Each row is a point on a landscape with many valleys, with its height.
A ball rolls from a point to the lowest of its 3 nearest points, and stops where none of them is lower. Distance is the straight distance between rows; heights are no part of it.
q204: [142 162 124 216 132 113 145 101 165 153 133]  height 552
q42: [147  93 157  79 161 162 144  86 117 216 135]  height 34
q584: [125 165 100 173 122 117 113 118 127 136 138]  height 429
q659: [ 77 126 126 107 120  86 132 135  89 104 139]  height 286
q14: [158  90 154  87 171 164 151  98 106 164 153]  height 395
q783: [121  93 161  59 132 141 146 106 120 161 159]  height 108
q633: [129 126 114 148  83 145 127 157 138  67 103]  height 761
q530: [168 163 112 202 129 127 115 109 163 140 125]  height 509
q470: [111 156  97 140 136 112 131 131  98 108 145]  height 279
q636: [107 151 104 130 118 122 126 121 106 142 139]  height 208
q29: [ 67 101 187 107 128  86 148 171 107  88 113]  height 200
q712: [120 159  89 155 120 126 122 136 120 116 134]  height 347
q880: [155 146 111 147  71 151 106 145 157  94 100]  height 603
q378: [119 136 121 141  68 129 132 152 135  96 112]  height 838
q448: [183 126 123 146  95 136  98 145 179 122  92]  height 436
q405: [137  93 170  72 162 131 154 118 108 112 163]  height 85
q254: [118 143 109 158 133 118 129 157  95  57 120]  height 472
q716: [137 160 110 169  93 124 109 122 149 155 126]  height 461
q65: [ 88 153 116 175 164 107 151  84 121 199 135]  height 165
q466: [ 86 162 104 139 112 109 127  99 128 194 133]  height 150
q551: [150 153 108 155  72 145  99 127 149 134 114]  height 480
q459: [177 158 123 163  95 125 111 119 207 164 101]  height 485
q681: [108 126 130 100 165 116 134 116  91 153 158]  height 282
q92: [ 82 114 131 148  93 123 137 176 125  61 105]  height 841
q232: [ 95 109 133  69 135 121 134 102 111 176 157]  height 102
q169: [181 159 106 188 125 137  96 131 160 113 105]  height 591
q690: [ 87 103 158  78 120 102 149 141 110 108 147]  height 166
q469: [ 77 147 112  98  98 106 134 118 108 147 145]  height 158
q717: [100 139 111 148 116 119 139 158  95  76 130]  height 418
q60: [139 116 144 101 193 133 136  94 117 210 137]  height 103
q676: [130 104 153  65 150 133 138  94 119 192 156]  height 80
q612: [ 81 126 140  80 115 106 130 122 109 132 149]  height 134
q482: [ 98 148 112 132 137 110 128 101 108 186 138]  height 147
q674: [103  87 212  90 162  82 161 152 104  80 141]  height 246
q605: [109 158 111 184 166 110 127  93 117 170 143]  height 210
q937: [122  95 171  57 129 126 160 108 119 135 162]  height 131
q705: [182 146 102 185 123 133 105 139 147  96 111]  height 622
q637: [ 95 142 115 118  95 107 129 136 113 114 136]  height 251
q264: [173 111 114 115  97 161  96 164 181 104  77]  height 209
q66: [122 119 142  76 152 133 133  98  98 160 158]  height 135
q429: [159 144 105 153 101 145 117 150 151  87 112]  height 678
q215: [183 123 112 163 136 157 107 164 151  55  98]  height 343
q904: [150 161 110 191 102 130 114 119 163 153 117]  height 469
q801: [104 135 125 107 179 104 129 133  91 100 151]  height 440
q665: [129 110 134 102 184 139 134  93 104 187 141]  height 178
q587: [168  89 154 114 152 208 152  79 104 192 134]  height 542
q156: [105  97 173  98 166  93 157 159  97  69 131]  height 306
q447: [159 107 124 133 108 162 105 176 162  63  94]  height 92
q109: [190 109 109 131 144 155  96 163 162  86  81]  height 383
q28: [148  62 137 106 141 174 106 186 196  76  79]  height 459

Where does a ball stop that starts at each point below?
q681: q676
q637: q612
q459: q447
q254: q636
q551: q636
q904: q636
q204: q636
